Each row is a point on a landscape with many peaks, with its height.
A climber steps from a point to the highest of its 5 nearest points, and stops where none of them is higher. Distance is the straight distance between rows; heights are no part of it.
J_613: [136 153 110 131 159  65 164 141 168 125 173]  h=4.86
J_347: [127 160  85 128 144  21 167 157 155 121 179]  h=4.56
J_617: [109 111 120 129  77 177  95 141  63 132  88]  h=0.33
J_713: [132 128 122 135 189  91 171 115 199 126 168]  h=5.81
J_727: [130 117 151 124 147 184 121 126 140 132 110]  h=3.21
J_935: [125 135 130 116 122 140 115 145 115 128 122]  h=4.69
J_357: [138 161 102 116 127  51 151 149 137 118 159]  h=1.48
J_364: [103 109 130 142  34 116  92 103  37 149 103]  h=2.27
J_978: [138 127 142 129 144 175 120 138 133 134 125]  h=2.53
J_50: [136 117 153 135 174 155 141 108 182 127 138]  h=6.85
J_416: [137 144 118 120 149  87 147 143 157 116 153]  h=5.50
J_558: [120 114 137 125 125 208 100 136 106 140  92]  h=3.14
J_205: [144  89 152 143 197 139 156  70 215 119 130]  h=6.90
J_14: [ 96 104 116 142  35 138  95 104  32 151  95]  h=2.79
J_927: [140 144 120 118 137 101 139 140 137 119 144]  h=5.79
J_131: [137  93 165 138 187 163 144  94 200 129 125]  h=5.58
J_29: [134 155 108 123 149  66 158 145 156 120 158]  h=5.07
J_963: [110 111 130 128  94 201  94 140  73 137  81]  h=1.41
J_404: [ 99 103 143 134 128 252  98 140 108 154  75]  h=2.81
J_887: [138 138 121 117 135 109 135 142 139 118 138]  h=5.69
J_803: [133 147 124 124 159  95 155 131 166 124 162]  h=4.94
J_477: [128 126 141 123 133 189 108 140 121 139 108]  h=3.39
J_810: [124 110 154 132 144 223 104 133 127 145 100]  h=1.80
J_974: [121 134 119 124  58 102 107 124  59 124 112]  h=3.03
J_570: [133 154 104 118  99  65 134 141 108 119 147]  h=6.51
J_164: [132 134 141 120 128 163 115 144 117 124 119]  h=3.86
J_757: [129 139 116 121 103 122 113 142  96 129 121]  h=5.55
J_938: [107 116 111 132  66 145  98 128  54 134  93]  h=0.53
J_769: [126 149 108 118  77  73 114 135  83 117 128]  h=2.01
J_513: [ 97 104 125 134  57 159  94 118  44 143  82]  h=1.88
J_616: [127 135 115 124  85 113 108 139  79 127 106]  h=4.34
J_820: [126 123 132 124 116 186 106 140 100 133 101]  h=3.28
J_446: [141 110 155 141 192 136 154  92 198 125 145]  h=5.91
J_84: [139 104 176 137 181 180 135  94 184 129 127]  h=4.98
J_160: [139 131 143 127 158 129 146 129 160 125 144]  h=2.78
J_603: [144 115 160 131 170 171 136 103 179 128 130]  h=4.12
J_862: [134 145 107 117  97  84 116 139  94 120 132]  h=5.17
J_369: [136 128 138 136 175 104 164 120 186 131 154]  h=5.93
J_678: [115 126 117 130  88 157 101 139  88 129 102]  h=2.93
J_186: [138 114 145 135 190 115 161 100 199 122 155]  h=6.36
J_298: [135 148 119 121 118  97 124 144 113 117 134]  h=5.80
J_950: [132 157  95 122 106  49 133 147 112 114 145]  h=7.97
J_211: [136 157 100 118 144  49 161 148 165 120 172]  h=4.83
J_685: [115 124 117 121  71 126 102 132  65 127 110]  h=2.92
J_377: [115 126 115 139  52 109  96 116  46 133 110]  h=6.91
J_859: [142  90 147 148 201 119 170  77 219 118 144]  h=7.39
J_206: [135 149 105 117 125  81 135 146 128 122 145]  h=5.94
J_785: [131 142 125 132 170  93 161 133 178 123 165]  h=4.96
J_743: [132 120 164 130 157 199 117 122 152 135 120]  h=2.90

Where does a climber stop that starts at each point below?
J_803 -> J_859
J_713 -> J_859
J_513 -> J_377
J_404 -> J_950
J_131 -> J_859
J_820 -> J_950
J_785 -> J_859
J_298 -> J_950
J_743 -> J_50
J_887 -> J_950
